Points on a hilly landscape, in no order, each with its height.
A ball rolls from a point to the lowest of its 2 nearest points, and stops where none of them is lower. Distance is the straight distance between rows; heights are no part of it.
<636>: [-26   1  24  20 -18 -11  33  25  40  11 -12   5  47   0   5  36  23 -37
   8 -18 -25   2  50  36]  height 404
<613>: [ -5  19 -15  15   2 -16  72  14 -12 -26  28  -4  26 -42 -25 -25   4  -6
 -26   0  21  22  -1 -81]  height 217
<712>: [-28  -6  -3 -44 -29   8   0  -7  15  -1  21 -11  13  41  11  18 -64   1
  35  57  -8 -46 -12  -4]  height 424
<470>: [  9  31 -12  15  23  -2 -11 -44  -1   3  -5 -10  11 -11 -12 -70 -37  20
  16   6  60  32  -3 -57]  height 81
<614>: [ -2 -17  18   0  18 -15 -77 -12  13  21 -28   4 -56  40 -21  -4  19  49
  23 -28  54  31  39   9]  height 290
<29>: [-20 -31  15   7  24 -14 -61  -2   5   1 -21   9 -57  56  12 -19 -25  14
  -3  -9  36  53  38  34]  height 315
<41>: [-13 -20  39  16 -13 -17   0  -6  19 -28 -17   8  26  25 -17  23  -2 -39
  16 -43 -23  12  38  53]  height 357
<270>: [-32  19 -12 -38  38  21 -14 -18  -8  34  -6  -8 -26  35   3 -44 -32  25
  24  42  44  16  12 -39]  height 17
<269>: [-14 -14  22 -15  20   3 -37  -3  17   0  -8  -1 -36  50  10 -21 -67  -8
   8  20  24  20  25  51]  height 342
<621>: [ 39  16 -10   4  13  -1  40  27  -3 -30  10  36  -3  23  56  49   1  24
 -39 -16 -63 -30  -5  14]  height 336
<555>: [  1  -6  17  29 -26 -40 -30   1  -3  34  -5  13  27 -29 -26  33  69   6
   0 -50  25 -23  21  -3]  height 673
<343>: [ 18 -21 -24 -33 -16  -9 -69   7 -21  -1 -32  -8 -47 -20  -7 -24  13  37
  -3 -24   0   8 -40 -11]  height 319
<210>: [-49   6  -2 -19  16   1 -49 -22  -4  45  -2   2 -41  28   9 -32 -13   6
  15   4  69  11  13   5]  height 53
<705>: [-29  39 -15  10  60  20 -22 -16  -9  34 -12   2 -18  -3 -11 -59 -16  18
  26  13  50  48  16 -32]  height 49
<647>: [-12  29 -33 -32   9  13 -69   6 -15  21 -23 -13 -40 -18   7 -32 -17  42
  26  -1  30   1 -25 -35]  height 343
<915>: [ 39  24   1  28  22  11  43  22  33  22  14   3  27 -22  32  17  -6  -7
  -8  51 -45 -42   9   5]  height 263
<267>: [-31  20 -19 -31  -5   6  19 -22  -8   8  30 -36   8   4 -14 -26 -40   7
  32  42  46   5 -44 -61]  height 179
<214>: [ 12 -31  24 -17 -34 -64 -44 -14  -9 -12 -29  20 -13 -10 -28   6  30   5
 -23 -58 -11  43 -19  -1]  height 261
<72>: [-18   9  13  28 -48   0 -43 -25   9  13  -3 -28  11 -19 -22 -17  -4 -25
  25  -4  58  27  13   6]  height 701
<200>: [-13  41  12 -32  12  41 -10 -15  24  -3 -15   8 -48  10   2 -16 -19 -16
  10  24 -16   4 -32  24]  height 182
<260>: [ 13  -3  -5  36  -9 -53 -31  16 -35  50   0  28  20 -12  10  23  68  -5
 -23 -63   8 -19 -18   0]  height 659
<233>: [ 49   0  58 -18 -27   0  43  -8  18 -39 -12  26 -21  36  21  25  16   9
 -19   6 -50 -26 -24   0]  height 181
<549>: [ 19  21   1  18   1  17  81  -6  24 -47  41 -21  26 -19 -11   0 -44   4
   4  60  -8 -20  17 -62]  height 156
<225>: [  6   7   1  10  -9  13 -54 -19 -19   0 -23   9  20  21 -32 -15   7  20
  42 -54  16  13  17  24]  height 222
<525>: [-33   7 -18 -40 -11  12 -22   1  -3  12   1 -11 -17 -15  -1 -22 -27 -13
   6  22  11   3 -28  25]  height 130
<236>: [-10  45   2  15 -16  47 -20 -29 -17 -13 -12 -17 -10 -22 -15 -37  -3 -20
  15  22  -5  41   6  -8]  height 252
<474>: [  4  43  24   9 -21  26 -24 -23  19 -18 -32   2  -5   0  -4 -13 -23 -18
  36  -4 -37  31  24  18]  height 272
<501>: [ -9 -40  -1 -29  10 -50 -25 -36 -27 -56  10  29 -15 -13   2  29  10  14
 -16 -57  45  23 -17  18]  height 257
<977>: [ 54 -12  71  51  23  -8  39   1  28 -18  25  26   4  35 -10  75  25 -44
   0 -26 -84  10  27  32]  height 269
<774>: [-27 -19 -29 -18  -8 -10   6  41 -11   1  10   9  18 -23   9  24  17  -9
 -14 -25   1 -12 -13  39]  height 125
<506>: [ -6 -23  14 -30 -22  -5 -17 -21   9 -40  13   7 -24  52  21   8 -58   3
  -8  18  10 -19   7  43]  height 373
<393>: [-17  34  -3  19 -15   8  38 -10  -2  10  -7   3  52 -25   5 -14  29 -27
 -14  19 -15   3  19 -35]  height 501
<309>: [ 16  20 -15  25  -2  -9  45  50  28  35  15 -34  40  -5  40  25  -6  15
  -8  40 -21 -11  30 -25]  height 324
<564>: [ -5  19  -4  -4  14  72  21  -7  -6 -20   1  12 -28 -12 -10   4  28 -30
   7   6 -37 -10 -32  31]  height 238
<565>: [ 41  -8  64 -23   9  -2  29 -28  -5 -66 -22  48 -22  33 -13  22  27   6
 -22 -19 -68  12  -5   7]  height 132
<116>: [ 36 -42   1  23   3   4  46  29  39  12 -18 -17  32   9   7  -4  -6  10
   6  10 -25  -8  16  36]  height 429
<788>: [-10  10  12  31  17  -7  36  31  38  41  -7   3  23  29  25  36  31 -38
 -56   5 -40   7  43  22]  height 462
<249>: [ 13 -19 -24  11  -3 -55  22  34  -8 -12  27  16  10  18  49  52  -9  13
 -44 -26   2   0  -8  18]  height 207
<466>: [-13   6 -45   1   8  34   5  22 -71   7  11 -24  16 -34  20 -14  23  -5
 -21  21 -11 -39   3 -22]  height 458
<489>: [ -4   6 -17  27  17 -19 -15  42 -53  63 -13   3  36 -21  -9   4  70 -24
 -24 -52 -13  12  -5 -18]  height 645
<155>: [-49 -30 -30 -39  22  21 -23  24 -40  21   7 -34 -13 -37 -15 -15  28 -10
   7  -3  38 -53 -37 -15]  height 123
<943>: [  8  33  44  29   3  43  31  -3 -20 -10  19  30  31   1   0  11   1 -38
  -5  28 -24 -36  29  25]  height 575
<780>: [ -6 -28  -7 -26  41  11 -17 -18  12 -48 -18  25 -36  17 -12   5 -19  12
  -2 -21 -13  37  19  55]  height 231
<863>: [  4 -15  28 -28  26   3   5 -25 -18 -61  -6  46 -14  18 -24  20  -2 -14
 -19 -37 -59  21   2  45]  height 180
<265>: [ 25 -17 -47  17 -25 -25  -2  24 -24  14  29   4  24  25  57  16 -18  27
 -20 -11  -8 -31 -15   6]  height 166
<757>: [ -2  -6   3  -1  -1  19  11 -39  47   2  -4 -40   3  10   5 -28 -53   1
  32  69   2  -5  -2 -21]  height 152
<333>: [-11   2 -12  17  19  -5  17  -5 -33  -1   9  -5  39 -69 -47 -31  17  -4
  -3 -13  28  16   7 -61]  height 240
<459>: [ 10 -14  11  -8 -29 -16  -5  18 -34  44 -12   1  30 -11  -5 -36  14  -9
  -7   0   0  -7 -29  -5]  height 617
<455>: [-17  39 -36   9  45  -7 -59  -6 -20  54  -3 -13 -74 -12   9 -26  21  43
  34   8  56  18 -21 -62]  height 359
<18>: [ -9 -13 -19  -6 -17  13  22 -19  25  -6 -12  24  17   6  21   2  27   3
 -20 -13 -47 -17  14  18]  height 551
<55>: [-48  -4 -10 -30  16  12 -33  -8 -23  34   3   4  -2 -22 -25 -22   6 -14
   7  -1  60 -16 -23   4]  height 91
<216>: [ -3   4  37 -28 -18  25   0 -36  35 -18  -2  16  -8  55  28   2 -43  -1
  16  33 -10 -50  -4   4]  height 402
<792>: [-13 -31 -23 -28  -2  13  45   4  20 -20   2  14 -24  14  28  30  53  11
 -40   4 -61 -27 -11   9]  height 578
<744>: [ 18  25  23   7  -7  40  45 -35  22 -16   6 -12  20   0   7 -10 -23  -6
  22  60  -2 -32   4 -14]  height 99
<468>: [ 18 -31  18  42 -48 -30 -50 -21  11  16 -10 -11  18  -6 -21  11  29 -10
  12 -41  26  10   6  21]  height 688
<551>: [  0 -29 -40 -21  -2 -13 -24  41 -19  -4  11 -17 -29 -42 -16  22  30  18
  18 -38  27 -30 -40  26]  height 195
<234>: [-39   3  -2  -2 -50  11   4 -33   5  10 -11  17  42  10  19 -12  31 -10
 -10  -9   4 -18  21  -5]  height 524
<485>: [-32 -36  -6 -18 -26 -26 -28 -11   2 -14  -3  16 -16   2 -19  27  37  11
  -2 -67  40  -4  -8  21]  height 227
<553>: [ 23  44 -15   3  20  19  16  40  -8  16  22  21 -13  15  49  58  19  -4
 -56  19 -57 -42   1  -1]  height 383
<263>: [ 23  -7  23  10   8  32   6 -22 -10 -23  17  29  -8   8 -23  18  20 -42
 -11 -16 -65   3 -22  49]  height 232
<368>: [-40   2 -49 -29   7   7  20  -8 -33 -14  51 -40  -6 -25 -33  -1 -14   8
  29  18  61  -6 -43 -88]  height 168
<955>: [ 41 -37  32  17 -28 -20  12  11  -4  -4 -21  10  10  30  31 -15   2 -10
 -57  15 -53 -12  26  10]  height 576
<954>: [-14 -11 -61 -18   2   2 -12  49 -16  17  27 -25  14 -64 -13  19  -7  25
  35   7  28 -33 -20  -6]  height 183
<970>: [ -3 -10  -7 -19   8 -13 -15  32  16  27   5 -34   2 -40 -40 -20 -30  22
  44  32  65  21 -11   2]  height 94
<400>: [ -8  20 -27   6 -16  10  47   2 -30  12  39 -22  33 -23  13 -19   4  -5
 -27  54  -6 -21   8 -53]  height 481
<833>: [ 22 -41  47  35   7 -29  19 -27  27 -44  20  15  23  26 -20  44   5 -62
  -8 -36 -70  29  41  45]  height 313
<13>: [ 29 -20  -5 -23 -27 -21 -40  -8 -30 -34 -23  15 -22  -2   7 -19   7  11
 -34 -43 -29  26 -25   9]  height 289
<631>: [ 44   1  50  29   8  34  38 -16  58   5 -10   9  23  -9  11  12 -16 -30
  17  43 -27 -49   6  14]  height 177
<563>: [  8   2  -2  15 -17 -34  10  49 -18  67 -18  -2  47 -15   7 -10  42  -1
 -28  -3  -7  -1   4 -24]  height 630
<136>: [  3  41  10  18   1   3 -45   0  30 -13 -25   6 -22  15   5  -6 -57  -9
  46 -32  -1  50   8  39]  height 226
<682>: [ 64   0  67  29  10  -2  50   6  28 -23   6  40 -11  43  22  66  32 -11
 -31 -16 -53 -13  -2  17]  height 228
<686>: [-41  -9 -46 -26  24  12  25  39 -38   4  29 -39  10 -52 -18   2   3   2
  17  18  35 -31 -16 -53]  height 153
<438>: [  1  32  -4   0   4   7 -43   9   0  12 -21 -10 -13   4 -15 -18 -31  26
  55 -27  49  27  -3  27]  height 178
<812>: [-14  63  17   3  -3  35  27 -45  15 -30  14 -26 -39 -23  -8 -37 -27 -14
   6  52   9  41 -10 -41]  height 224
<355>: [ 34  12  -3  40  21 -34  40  15  -3 -21   7  26   4  49  52  58   7   1
 -63 -23 -41  13  17  22]  height 276
<261>: [ 12 -13 -20  20  -9 -17  23  72  11  23 -10 -23  40 -26  12  27   4  27
  19  -5 -12   2  20  11]  height 374
<362>: [  0 -27 -19 -37 -47  23  20  -6  10 -31  14 -11 -42  14  27  21  19  10
 -28  27 -55 -12 -40   1]  height 597
<759>: [-32 -22  -5 -25 -32 -40 -26  11  12  17  11  19  28  -6  11  33   5   8
   7 -25  40 -36   3  12]  height 186
<670>: [ -4  23  16   2 -18   1  73 -16  16 -45  16 -24  18 -10 -33 -26 -24   2
  -1  22  24  21  11 -64]  height 191
<256>: [ -3 -56 -19 -28  12 -26 -14 -36   1 -48  -2  30   0   6   2   5 -17  19
 -25 -33   6   3   6  38]  height 273
<983>: [ 25 -46  27   3 -20 -21 -21   0   3   9 -35  -3  25  21  -5 -35 -11   4
 -19  -9  -5  -3  12  21]  height 600
<674>: [ -3 -32 -24 -19   3 -13  -3  11  25  21   3 -28  37 -15  -9 -18 -55  19
  38  55  16 -20   2  -9]  height 138
<936>: [ 26 -13  19  23   9 -14 -66 -20   3  14 -31   1 -29  30 -54  -5  35  47
  48 -60  27  20  10  16]  height 262
<398>: [ 58 -40  16  62  12 -15  39  21  32 -17  -6   0  15  23  16  23  -2 -24
 -27  -5 -53  17  19  55]  height 484
<725>: [  9  22 -35  21  -3  41  15  13 -24  13  25  -2  -3 -18  49   9  20 -16
 -43  37 -55 -41 -13 -10]  height 423
<412>: [  4  20   0  11  32  -1 -51  17  12  34 -16 -28 -37 -23 -41 -13  -6  43
  55  13  82  19  -1  -3]  height 134
<142>: [-26  38 -28 -25  32  12  18 -10 -16   3   6 -30 -41 -12 -23 -44 -31  11
  25  15  52  45 -51 -58]  height 192
<545>: [ 15   3  31   1 -34  14  13   3 -28  -3  -3   1  18  18  15  -9  -6 -16
 -22  31 -21 -33  25  11]  height 552
<497>: [-26  50 -18 -10  20   3  34 -19  21 -10  25 -25 -58   9  -9 -36 -53   4
   9  40  43  64 -11 -74]  height 205
<484>: [-26   0 -26  -1  38   8 -24   3 -36  20 -13   0  23 -79 -41 -26  34 -31
   2 -23  10  -8 -13 -24]  height 267

Where does a ball stop that starts at each point below?
<792> | <774>
<555> | <545>
<636> | <565>
<236> | <686>
<362> | <774>
<647> | <774>

Call two points neighbours if one is among the 2 nearest of the other. Go from one point of each pair to the other, from neighbour to neighbour, staying as low as possible. Name the highest point that can't be avoided.
<970> / <686> | <484>
<565> / <686> | <564>
<774> / <55> | <551>
<744> / <970> | <757>
